A landscape with many valleys, sampled at points; each row gives a point and its height.
From any point a ball takes the steepest step (drop divided by distance) to one of its 2 nearest points. It stops when none of these is lower. Distance is the straight distance between rows; heights are no part of it.
Voget: -.23,-.11,.16,.11,-.15,-.38,-.26,-.07,.24,.02,-.13,.16,-.17,.22,.02,-.40,-.04,.04,-.08,.16  height 36.0
Gepi: -.27,.08,-.02,.20,-.20,-.43,.05,-.16,.17,.07,-.09,-.11,.27,.09,.00,-.09,.06,-.40,-.13,.03  height 67.2
gusa: .07,.18,.09,.06,-.08,.09,.02,.04,.07,-.08,-.26,.12,-.20,.17,-.23,.04,-.07,.06,-.09,-.11  height 36.3
Kat: .17,-.25,-.15,-.03,.35,.12,-.08,.09,-.29,-.25,.12,-.05,-.06,-.08,.12,.20,-.14,.07,-.20,-.01  height 40.7
Gonu: .36,-.44,-.33,.07,-.04,-.28,.18,.12,-.07,.18,.26,-.20,.30,-.06,.48,.04,.16,.08,.41,-.01  height 57.6
Mobe: -.07,.03,-.45,.03,-.29,-.44,-.05,-.05,.31,.00,.07,.05,.08,.19,.08,-.03,-.20,-.20,-.16,.20  height 61.5
mun: .15,-.21,.35,.05,.16,.40,-.02,.24,-.22,-.16,-.27,-.06,.27,-.29,-.22,.04,.19,.35,-.11,-.16  height 25.3
daru: .21,.05,-.31,-.17,.17,.03,.21,-.16,-.11,.22,.19,-.15,.00,-.04,.23,.34,.10,-.20,.22,.04  height 32.4
Tavo: .26,-.05,.09,.05,.22,.32,.16,-.10,-.47,-.10,-.13,-.27,-.31,-.12,-.01,.32,.43,.40,.01,-.08  height 38.3
bati: -.18,.10,.21,.21,-.07,-.16,-.09,.04,.17,-.01,-.13,.15,-.54,.24,-.08,-.34,.03,.12,-.12,-.05  height 27.4
voza: -.04,-.03,.21,-.09,.22,.16,-.09,.10,.05,-.23,.34,-.18,.25,-.19,-.07,-.10,.09,-.17,.08,-.18  height 10.1
vop: -.26,.08,.24,.12,.05,-.10,-.07,-.04,.09,.04,.16,-.10,-.26,.15,-.08,-.37,.00,-.11,.01,-.17  height 16.7
Dab: -.03,.00,-.15,.14,-.14,.02,-.07,-.03,-.28,.17,.06,.09,-.42,.28,-.13,-.30,-.25,.24,-.17,-.10  height 32.1
momu: .17,.09,.00,-.03,.00,.35,.02,.12,-.13,.01,-.07,-.07,-.14,.15,-.14,-.03,-.18,.16,.07,-.11  height 41.5
Kes: .06,-.24,.13,.23,-.09,.16,-.01,.30,-.07,-.07,-.52,.17,-.08,-.14,-.05,-.06,.03,.45,-.25,-.03  height 37.5
bos: .27,-.06,-.14,-.04,-.20,.31,.02,.11,-.35,.07,-.18,-.03,.04,.07,.20,-.17,-.19,.40,.14,-.01  height 47.2
Mesi: -.12,.34,.39,-.15,.16,.45,.27,-.08,.11,-.09,.01,.32,-.13,.09,-.42,.42,.00,.20,-.05,-.27  height 49.6
Gure: .01,.09,-.37,-.31,.39,-.11,.18,-.11,-.08,.06,.51,-.02,.13,-.15,.19,.40,.10,-.20,.12,-.08  height 25.6
fupa: -.15,-.14,.06,.08,.06,-.23,-.10,.01,.14,.24,.22,-.09,.14,.13,-.01,-.38,-.09,-.12,.15,-.11  height 26.5
naro: -.11,.31,-.41,-.03,-.27,-.29,.00,-.13,.22,.08,.23,.13,-.30,.23,.05,-.05,-.20,-.29,-.03,.05  height 64.4
bipo: -.33,.22,.09,-.04,.21,.19,.23,-.15,-.10,-.18,.28,-.05,-.17,-.09,-.06,.21,.09,-.34,-.10,-.11  height 26.3
govoz: .10,-.07,-.31,-.13,.30,.12,.00,.13,-.09,-.10,.36,-.02,-.03,.00,.04,.10,-.25,.06,-.11,-.11  height 36.8
gebaf: -.24,.19,-.01,-.01,-.34,-.47,-.11,-.47,.06,.24,.08,.06,.02,.43,-.27,-.33,.13,-.13,-.09,-.16  height 73.1
Gomoz: .14,-.08,.19,.10,.12,.39,.23,.08,-.38,.03,-.34,-.15,-.16,-.19,.09,.07,.28,.44,.13,-.09  height 43.3
Gofe: .00,-.46,-.14,.06,-.21,-.42,-.29,.20,.22,-.12,.11,.08,.51,-.24,.24,.03,-.04,-.37,.04,.22  height 51.9
vovek: -.16,.33,.26,-.16,.07,.22,-.06,.18,.33,-.31,.01,.10,-.03,-.20,-.22,.01,.03,-.05,-.08,-.07  height 49.0
Vulud: .04,-.23,.34,.08,.19,.17,-.19,.23,-.05,-.20,-.06,-.09,.24,-.21,-.10,-.07,.15,.05,.03,-.19  height 18.9
Nov: .21,.15,-.21,-.15,.09,.23,.17,-.03,-.13,.40,.36,-.04,.05,.17,-.11,.04,-.25,-.02,.25,-.14  height 43.2
ras: -.01,.27,.13,-.11,-.22,-.03,-.28,.03,.23,-.17,-.14,.12,-.14,.22,-.37,-.17,-.10,.14,-.26,-.11  height 41.4
kamep: .03,-.27,-.29,.08,.01,-.10,.06,.21,-.15,.22,.37,-.18,.06,.04,.05,-.32,-.22,.20,.04,-.28  height 42.9
nabif: .16,-.08,.03,-.21,.28,.00,-.15,.09,.07,.00,-.12,.00,.10,-.23,.25,.08,-.07,-.05,.12,.25  height 41.9
bom: -.24,.07,.06,-.01,.09,-.05,-.15,.18,.23,-.27,.28,-.13,.11,-.32,.14,-.15,.09,-.40,.13,-.06  height 19.0
Neki: .14,.12,.20,-.01,.03,.52,.23,.14,-.19,.17,-.32,.18,-.35,.02,.00,.10,.09,.45,.15,-.16  height 47.4
Luv: -.04,.00,-.09,.09,-.24,-.02,-.06,.00,-.18,.12,-.29,.16,-.32,.21,-.24,-.28,-.20,.45,-.28,.00  height 24.7
dibu: .01,.05,.15,-.36,.46,.17,-.13,-.06,-.03,-.04,.07,-.05,.15,-.32,.00,.29,.12,-.09,.10,.12  height 37.8
Kerom: -.10,.22,.17,-.13,.26,.18,.13,-.07,.01,-.33,-.06,-.17,-.13,-.30,.04,.34,.44,-.14,.10,.00  height 25.5
tok: -.07,-.15,-.06,.27,-.06,-.21,.12,-.19,.03,.06,-.21,-.19,.16,.03,.03,.05,.10,-.30,-.08,.09  height 64.6
Pak: .09,-.05,.06,.16,-.17,-.08,-.06,.00,-.05,.15,-.40,-.01,.21,.14,-.01,-.16,-.12,.10,.08,.13  height 33.2
Vit: .18,.24,-.24,-.25,.06,.22,.17,-.16,-.13,.25,.26,-.01,-.06,.17,.02,.25,-.07,-.30,.25,-.04  height 38.2
dubak: -.12,.41,.32,-.16,.04,.29,.10,-.11,.14,.02,.06,.26,-.20,.17,-.57,.06,-.12,.10,-.13,-.13  height 46.3
bosuz: .28,-.31,.21,-.10,.32,.27,-.22,.15,-.35,-.02,-.16,-.20,.20,-.49,-.15,.09,.19,.31,-.11,.06  height 30.2
Kotos: -.20,.39,-.23,-.10,-.46,-.30,.05,-.30,.16,.29,.10,.28,-.43,.29,-.18,-.05,-.01,-.32,.00,.19  height 67.8
zor: -.34,.35,.23,-.01,-.15,-.08,.05,-.10,.29,-.23,-.49,.25,.13,-.09,.08,.25,.16,-.26,-.07,.14  height 9.9
Gab: -.29,.37,.45,-.28,.19,.37,.14,.03,.26,-.29,-.02,.22,.00,-.20,-.21,.34,.23,.02,-.03,-.22  height 52.0
pasa: .34,-.37,-.19,.12,-.04,-.07,.02,-.12,-.34,.04,-.20,-.31,.17,-.12,.44,.28,.21,.12,.09,.38  height 58.3
bapu: .17,-.19,-.15,.23,.00,-.13,.10,-.15,-.15,-.02,-.25,-.20,.15,.01,.24,.27,.14,-.16,.06,.20  height 61.7
maka: .02,-.14,-.24,.17,-.14,-.02,-.03,.15,-.12,.18,.16,-.12,-.24,.12,.01,-.49,-.23,.22,-.07,-.04  height 38.6
sefu: .19,-.04,.27,-.25,.47,.27,-.11,.01,-.13,-.13,-.08,-.12,.13,-.37,-.18,.26,.27,.15,-.01,.07  height 34.4
muvi: -.05,-.17,-.21,-.08,-.03,-.34,-.09,.10,.31,-.08,.08,.05,.34,-.26,.32,.07,-.06,-.34,.10,.37  height 48.8
nomed: .05,-.38,-.03,.11,.13,.05,-.08,.21,-.23,.12,.27,-.18,.21,-.12,.03,-.33,-.07,.08,.09,-.23  height 38.5
fuv: -.27,.10,.31,-.13,.37,.39,.26,-.22,-.07,-.39,.36,-.05,-.06,-.23,-.25,.41,.14,-.04,-.12,-.05  height 25.9
Kot: -.21,.05,.24,-.01,.26,.13,-.05,.11,.13,-.32,.00,-.08,-.09,-.36,.18,.09,.34,-.33,.07,.04  height 26.9
kiz: .26,-.14,-.39,.08,-.22,.04,.12,.12,-.31,.14,.01,-.10,.14,.07,.33,-.11,-.21,.25,.06,-.01  height 51.1
Nire: .14,-.52,-.11,.26,-.39,-.34,-.19,.20,.11,-.07,.11,.00,.32,.01,.33,-.10,-.15,-.09,-.02,.20  height 55.3
vezu: .31,-.40,-.37,.06,.01,-.04,.00,.13,-.24,.02,.04,-.20,.15,-.10,.42,.09,.02,.15,.16,.09  height 54.7
limuv: -.17,.28,.03,-.13,-.01,.02,-.22,.15,.27,-.31,.19,.11,-.03,-.03,-.25,-.12,-.16,-.09,-.20,-.12  height 46.0
tobu: -.02,-.19,.39,.19,-.27,-.27,-.09,-.10,.23,.14,-.42,.08,.36,.18,.02,-.11,-.06,-.03,.10,.35  height 25.4
Gili: .05,.03,-.12,-.05,.08,-.13,-.09,.00,.27,.00,-.12,.03,.09,-.10,.16,-.02,-.14,-.24,.11,.28  height 45.2
siz: .05,-.04,.01,.14,-.39,.06,-.05,.20,-.07,.06,-.63,.26,-.11,.07,-.03,-.19,-.13,.67,-.26,.07  height 32.5
sulob: -.18,.01,.27,.10,-.22,-.23,-.06,-.05,.32,-.11,-.43,.17,.22,.04,.06,.05,.05,-.23,-.01,.26  height 17.7
Dimuf: .08,.07,.27,.00,.21,.29,.16,-.02,-.15,-.28,-.02,-.16,-.33,-.07,.02,.32,.38,.13,.09,-.14  height 31.9
tadid: .14,-.07,.20,.08,-.33,.05,.02,-.05,-.07,.31,-.41,.05,.26,.21,.06,-.33,-.23,.41,.24,.20  height 39.2
mati: .08,.34,-.17,.03,-.48,-.12,-.06,-.23,.03,.25,-.09,.18,-.47,.42,-.22,.02,-.13,-.13,-.07,.16  height 71.2
puvo: -.11,.09,-.10,-.20,.38,.14,.28,-.30,-.13,-.12,.56,-.16,.09,-.19,-.05,.35,.08,-.25,.03,-.10  height 17.9
fegeb: .12,-.25,-.04,.19,.09,.10,-.14,.18,-.31,-.17,-.28,-.04,.05,-.12,.06,.02,-.09,.18,-.22,-.02  height 42.3
ruf: -.07,-.39,-.04,.07,.21,-.20,-.13,.21,.03,.20,.31,-.04,.27,-.21,.06,-.27,.00,-.18,.13,-.11  height 33.3
Nenag: .00,.29,.11,-.03,-.02,.22,.11,-.08,-.12,.00,-.08,.24,-.35,.23,-.27,.29,-.11,-.13,-.09,-.15  height 41.3
rubuv: .11,.15,-.23,-.06,-.14,-.13,.10,-.15,-.01,.50,.25,.10,.02,.33,-.13,-.17,-.30,.03,.14,-.12  height 48.1
lag: -.19,.34,.18,-.02,.08,.09,.22,-.11,.19,-.16,-.33,.11,-.11,-.05,.06,.37,.32,-.19,-.01,.01  height 17.5
mul: .02,-.26,-.27,.23,-.41,-.48,-.09,.01,.26,.03,.13,.06,.05,.25,.28,-.19,-.14,-.02,-.09,.17  height 58.7
nak: -.01,.17,-.37,-.25,.23,-.04,.20,.02,.13,.05,.51,.08,-.03,-.05,.02,.17,-.20,-.17,-.03,-.12  height 31.8
Genun: -.32,.21,-.11,-.04,-.28,-.50,-.09,-.29,.24,.08,.18,-.03,.25,.17,-.09,-.30,.08,-.26,-.08,-.04  height 70.0
gozu: -.03,-.04,-.08,.03,-.29,-.38,-.24,-.15,.22,.15,.09,.00,-.27,.31,-.06,-.53,-.06,.10,-.12,.06  height 42.0

Where does a ball stop that starts at each point below?
tadid -> zor
Gofe -> voza
Gonu -> gusa

Call two points neighbours if one is among the 2 nearest of the other. Go from one point of each pair to the other, from neighbour to neighbour, staying as low as possible. Name the highest point that can't be avoided.
voza / vop -> gebaf
voza / zor -> Kot
puvo / Luv -> fegeb
